Points on a hilly landscape, in no order, each with its height.
A ball rolls from a point to whichever of its 2 nearest points has the largest drop for the distance, and stops where none of them is lower. Distance is the straight distance between rows; heights are no part of it.
q424 (h 3.39): [124 137 101  88  97 121 136 118 128 121 132 133 125 113 174 119 152 133
 112 110 144 173 141]
q94 (h 4.67): [116  94 101 130 151 131 161 157 151 142 160 114 100 133 190 148 174 103
  99 140  98 126 148]
q282 (h 3.47): [ 77 170 119 175 199 151 180 137  81  81 141 114 122 172 111 142 153 133
 128 176  66 114 128]
q433 (h 4.52): [ 92  77 134  74 202 107 123 113 121 148 122 116 113  93  53  85 129  96
 122 143  80 106 113]
q686 (h 2.72): [ 84 150 123 129 110 127 141 114 134 116 154 136 108 158 177 169 152 121
 147 121 127 109 164]
q757 (h 2.91): [ 88 169  63 167 220 141 176 147 106 106 138 134 126 122 125 149 151 152
 147 164  94 125 133]
q955 (h 3.99): [161 145  83 131 104 136 116 147 129 129 117 131 189 118 168 109 104 125
  74 130 129 208 142]
q598 (h 3.86): [140 167 120 164  75 138  68 123 147 155  98 156 146 133 128 157  94 146
  66 110 151 129 138]
q796 (h 3.81): [ 70 147 171 124  80 125 107  94 142 148  76 133 162 155 168  91 129 153
  74  78 124 150 137]
q913 (h 5.34): [170 128 123 152  49 136 136 140 116  92 155 124 105 104 104 148  82 145
 112 167 177  76 116]
q229 (h 6.15): [134 159 170 105  80 127 145  88 135  88  97 143  88 119 137 147 166 125
 136  95 146 155 142]
q149 (h 3.69): [155 118 112 107  84 105 148 142 154 140 103 112 127 100 153 165 159 139
  92  76 152 166 114]
q801 (h 3.49): [ 63 142 151  76 108 101 124 105 163 138 101  82 141 138 173 114 124 135
  92  91 143 145  89]
q980 (h 5.81): [133 129 176  77 116  96 125  95 149 157 104 119 153 113 130  90 114 100
  57 141 130 205 106]
q132 (h 2.13): [ 93 161 130 116 137 123 139  97 127 120 154 164 108 153 141 117 169 108
 167 141  79 135 169]
q906 (h 2.48): [150  56 136 116 193  99 151 150 145 112 141 133 145  96  79  89 147 101
  99 109  93 160 121]
q56 (h 2.02): [153 121  74 117 127 150 130 153 131 116 166 136 121 141 167 116 129 170
 174 131 167 122 128]
q153 (h 6.53): [126 124 129 112 221  80 128 105 113 103  87  97 148  97  64  83  78 132
 110 131  83 202 160]
q716 (h 2.25): [108 134 124 110 124  75  64  76 121 149  84 126 124 124 149 128 136 120
 100 106  96 156 148]
q492 (h 4.40): [103 161 157 130 110  73 101 107 155 147  85 102 208 139 166 104  74 108
  59 126 122 185 144]
q423 (h 2.53): [ 64 157 195  72  92 117 115  79 160 115  62 127  95 134 125 115 147 120
 135  87 131 140 125]
q886 (h 5.15): [121 101 158  86 164 105 139 131 124 144 113  98 179 108 123  78  87  96
  92 122 103 157 100]
q866 (h 4.88): [131  72  77 134 158 119 132 163 127 135 160 108 156 117 194 119 157  92
 119 116 114 154 143]
q536 (h 1.26): [175 101  77 165 146 144 154 169 115 137 185 128 121 110 135 117 119 167
 178 164 164  97 123]
q135 (h 3.72): [101 111 139  71  96 124 150 186 170 149  95  86 116 176 151 143 143 202
 136  90 174 136 117]
q668 (h 1.73): [167  82 101 149 164 153 125 191 152 132 165 112 141 119 132  94 120 137
 146 123 149  91 105]
q873 (h 3.44): [122 181 129 124  84 153 107 147 145 154 122 166 160 137 128 118  88 167
  84 129 155 129 113]
q7 (h 3.00): [165  90 121 108 137 104 137 124 119 121 138 137 119  95  89 117 161 106
 118 117  87 123 117]
q720 (h 4.85): [117  77 115 142 160 143 131 151 114 156 160 132 110 121 100 134  84 121
 205 147 155  58 114]
q818 (h 4.37): [ 73 139 128 126  93 139  70 101 149 132  99 127 102 149 127 164 107 152
 157  97 162  96 129]
q98 (h 4.65): [165 147  90 207 101 134  77  85  82 127 118 157 140 137 129 122 118 162
 124 152 135 122 137]
q139 (h 3.42): [ 89 158 171 126  62 113 103 107 164 108  47 137 118 145 160 105 151 153
  93  91 151 178 127]
q749 (h 3.11): [ 98 142 111 139 115  88 141 104 137 144 145 123  81 140 168 218 149 133
 117 146 123  88 148]
q665 (h 2.98): [ 82 152 190  85 119 134 102 106 129 115 109 138  92 140 119 132 142  89
 176  92 113 116 153]
q332 (h 4.82): [129 103 144  74 174 106 100 108 104 153 135 121 143 100  83  78 114 119
  95 136  85 156 115]
q732 (h 5.89): [171 175 160 150  66 178 141 110  92  94 115 168 161 161 141  75 159 132
 163  99 141 157 170]
q359 (h 4.42): [137 139 124 173  97 128  83  80 108 121 124 143 117 145 130 160 151 140
 142 129 143 105 164]
q831 (h 6.34): [142 139 122 121 164  87  85  95 106 127  61 111 168 115  89  89  72 100
  89 132  64 207 167]
q731 (h 5.40): [108 161 133 196 166 130 144 105  82  80 165 159 151 167 114 126 153 151
 188 148 100 130 161]
q55 (h 5.88): [169  86 102 152 136 147  87 156 130 155 113 113 159  88 101 119  65 107
 107 153 162 107  98]
q476 (h 1.28): [157 111  80 148 147  69  82 115 105 147 115 113 122  93 144 178  94 105
 114 138 156 127 111]
q348 (h 3.93): [ 89 145 119  99 121  80 107 118 147 168  97  92 184 146 187  97  82 123
  78 120 126 142  98]
q620 (h 5.58): [151 149 131 142  29 117 143 139 137  93 132 109 100 156  93 152  91 157
 151 139 186  94 139]
q981 (h 5.25): [185 171 133 144  89 158 104 106 104 133 133 173 177 125 116  97 135 136
 104 135 125 154 120]
q871 (h 5.65): [145 175 129 166 117 160 131 103  83  85 141 154 174 165 117  98 158 149
 187 130 131 131 149]
q501 (h 3.46): [ 92 116 121 103  81 115 131 151 174 132 108 115  84 173 144 181 138 172
 159  82 168 126 131]
q324 (h 3.17): [ 89  85 128 135 110 109 146 168 186 147 128 107  72 144 154 167 129 150
 133 121 179  80 138]
q322 (h 3.40): [ 78 140 190 116 135 127 116  81 157 109 111 153  93 174 122  95 144  92
 175 108 141 165 173]
q858 (h 3.91): [118 129 146  89  99  82 136 122 146 141  76 115 112  87 136 157 142 100
  77  93 127 168 100]
q735 (h 5.11): [119 177 144 177 142 147 145 110 107 104 186 141 138 149 143 168 154 142
 174 178 134 122 138]
q896 (h 3.67): [145 115 167  83 100 175 153 186 156 140 125 114 107 122 140 107 146 146
 124  69 185 105 119]
q953 (h 4.68): [ 96  92 102 125 194 124  98 158 127 175 131 129 136 124 117 133 116 135
 172 142 132  64 101]
q654 (h 3.27): [119 104 110 139 172 155 183 152 123 125 158 138 113 128 122 130 170  94
 149 143  90  86 117]
q462 (h 6.66): [188  90 162 122 147 157 200 150 126 106 186 130 118 110 120 106 195  90
 123 131  95 115 129]
q753 (h 0.67): [184  84 128 149 146 156 133 185 170 110 184 111 142 121 139  78 186 121
 122 107 126 105 133]
q614 (h 4.20): [121 127 154 184 184 162 173 143  89 131 183 112 128 142  85 168 111 122
 168 180 106  71 116]
q329 (h 6.68): [164  97 126  96 203 104 142 146 104 115  84  92 172  84  63  99  75 100
 100 130  98 193 121]
q951 (h 2.47): [173  69 130 105 117 132 135 170 149 143 144 104 163 122 155  81 139 116
  94  86 144 144 120]
q82 (h 5.72): [194 114 121 119  99 143 123 149 121 155 135 121 139 103  91 135  89 106
  75 137 160 102  95]
q9 (h 6.20): [134  95 149 183 139 195 182 158 144 120 176  97  89 171 154 170 157  89
 131 166 138  86 120]
q618 (h 4.06): [141 127  97 141 174 127 104 129 101 131 129 140  99  88  74 154 103 135
 164 160 120  86 102]
q897 (h 5.77): [176 158 138 107 141 122 118  76  94  98 129 155 133  95  71 105 142 127
 107 128  64 166 119]
q134 (h 6.02): [107 111 154 176  93 154 188 137 133 111 162 112  78 162 149 191 126 108
 148 165 163  77 132]
q740 (h 5.82): [122 128 134 160  60  98 191 150 140  83 164 112  83 152 136 174 113 136
 154 149 170  98 151]
q878 (h 4.22): [110 178 141 138  79 100  83 138 152 169  78 126 188 150 146 142  88 141
  60  98 119 159 127]
q441 (h 4.93): [185 182 107 195 123 135  63 124 102 144 109 171 186 126 114 116  98 142
 104 157 112 143 137]
q828 (h 5.04): [146  81  67 140 184 119 147 165 107 157 143 132 133 132 164 138 152 131
 150 129 121 122 126]
q558 (h 4.41): [131 103 130 111 139 105 172 103 128 140 158 126 106 106 162 142 200  80
  95 130 107 140 129]
q167 (h 5.49): [137 146 159  85 121 122 156 141 137 162 140 129 187  82 123  87 102  94
  71 134 117 176  89]
q894 (h 4.70): [109 166 167 184 167 163 151 127  96 112 193 116 135 164 116 202 108 121
 178 188  86 128 114]
q131 (h 6.08): [169 186 165 162  49 171 141 114 129  86  94 153 142 162 124 131 151 157
 130  93 161 153 154]
q805 (h 3.01): [ 79 144 185  99  98 109 140 107 169 129  55 105  89 122 143 123 135 165
  94  88 133 161  95]
q827 (h 2.93): [135 158 127  92  98 178 109 157 133 132 127 143 140 157 119 114  89 165
 147 129 157 110 126]
q943 (h 6.10): [126 162 152 117 125 106  86  84 114 141  97 134 158 112 100  82  90 107
  56 137  96 197 126]
q617 (h 3.45): [142 109 127 137 204 101 147 133  97 139 144 116 109 104  96 144 162  97
 111 143  58 119 120]
q434 (h 5.55): [183 115 105 138  81 128 107 104 102 135 136 129 119 101 103 168 111 127
 118 135 168 106 118]
q641 (h 1.92): [137 104  68 184 116  78 116 114 110 123 127 115  99 105 159 141  89 109
 141 177 178 134 143]
q200 (h 3.96): [106 113 152  80 134 154 119 138 129 140 147 121 121 119 107 121 113 115
 163 111 137  83 111]
q140 (h 4.07): [134 112 161 100  80 162 141 184 171 149 124 102  96 159 118 145 103 184
 122  95 191 100 108]
q190 (h 4.18): [108 163 151 144  83 151  71  90 115 131  78 154 140 162 106 149 115 142
 128  92 140 106 166]
q927 (h 3.63): [114  91 139 116 148 165 148 150 148 148 161 140 103 148 133 149 154 111
 149 119 120  62 142]
q712 (h 1.78): [143 120 104 109 162  65  65  95 102 152 106 112 125 105 149 181 129 105
 123 132  96 137 145]
q183 (h 3.87): [ 93 141 100 148 209 116 180 116  96 122 146 130  93 133 101 157 152 113
  98 173  46 110 125]
q621 (h 5.07): [141  97 123 144  97 154 132 152 112 122 164 136  77 127 103 141  67 126
 156 155 171  47 111]
q738 (h 2.76): [101 129 127 102 144 160 172 137 130 103 174 150 136 135 152 113 164 122
 180 141 109 127 138]
q432 (h 4.29): [161 167  93 151 194 122  77 132  86 127  94 143 122 111  64 121  94 164
 139 138 110 109  98]
q959 (h 4.53): [ 78 119 107 119 151 124  83 119 135 145 131 136 126 142 152 153 111 145
 177 135 139  86 135]
q747 (h 4.16): [138  84 140  89 144  93 142 115 138 139 116 108 106  79 138 153 165  59
  90 107 119 160 136]
q589 (h 3.75): [126 147 123 142 187 138 153 127  99 101 164 144 131 117  89 152 127 138
 186 162 105  87 121]
q456 (h 6.45): [165  93 175 167 150 181 205 148 151 120 200 129 121 154 154 123 190  86
 109 150 115 102 120]
q448 (h 6.22): [168 185 156 138  52 150 151 131 157 100  83 139 100 144 121 186 138 168
 143 107 166 129 129]
q546 (h 5.52): [185 165 127 120 114 149 128 110  73 124 143 145 136 104 105 135 140 126
 129 140 109 139 100]
q95 (h 1.77): [184  68 139 111 146 143 142 158 162 109 161 125 160 112 108  63 162  91
 113  99 106 152 110]
q744 (h 2.45): [129 159 110 132 147 179  94 136 112 123 120 153 149 134  91 117  83 164
 191 128 123  96 115]
q693 (h 1.93): [122 146  80 186 171 147  79 119 100 120 121 164 145 123 101 101 114 172
 205 158 133 101 111]
q628 (h 6.01): [153 153 169 119 103 126 118  75 108 107 101 143 107 106 113 120 153 107
 113 134 106 150 153]
q107 (h 2.82): [ 71 103  91 148 108 103 130 130 153 136 138 123  74 157 136 175  89 116
 145 139 182  83 153]
q563 (h 4.19): [ 89 142 132  96  90 137 100 101 154 132 108 138 158 159 175  65 131 166
 132 107 137 154 119]
q310 (h 2.44): [100  88  69 153  97  75  94 141 155 133 121 105  75 110 155 134  75 141
 131 155 178  95 136]
q673 (h 3.70): [128 128  74 112 103  86 105 115 128 137  95 121 166 117 192 127 133 132
  84 109 123 211 142]
q109 (h 4.25): [ 98 109 162  65 164 136 133 127 118 138 130 134 129 111  66  97 122 124
 163 119  77  92 113]
q120 (h 3.24): [114 113 142  80 116 173 174 167 148 120 153 124 109 136 160  98 167 130
 160 102 150 131 134]
q159 (h 2.46): [ 85 153  68 167 195 122 117 140 125 118 116 144 130 126 125 116 155 167
 194 157 112 127 130]
q551 (h 2.99): [132  78 125  83 120 131 157 144 153 136 154 122 145  98 164  80 156 124
 122 120 123 187 128]

Call two points neighbours if one is among the 2 nearest of the other. Go from one point of each pair to the other, from neighbour to neighbour, staying as low as possible. Name the highest point that can't be avoided.
q424, q476 => q673
q536, q753 => q668
q476, q132 => q749

Where does a ball stop that starts at each point below?
q153 => q132
q329 => q132
q628 => q190
q448 => q589
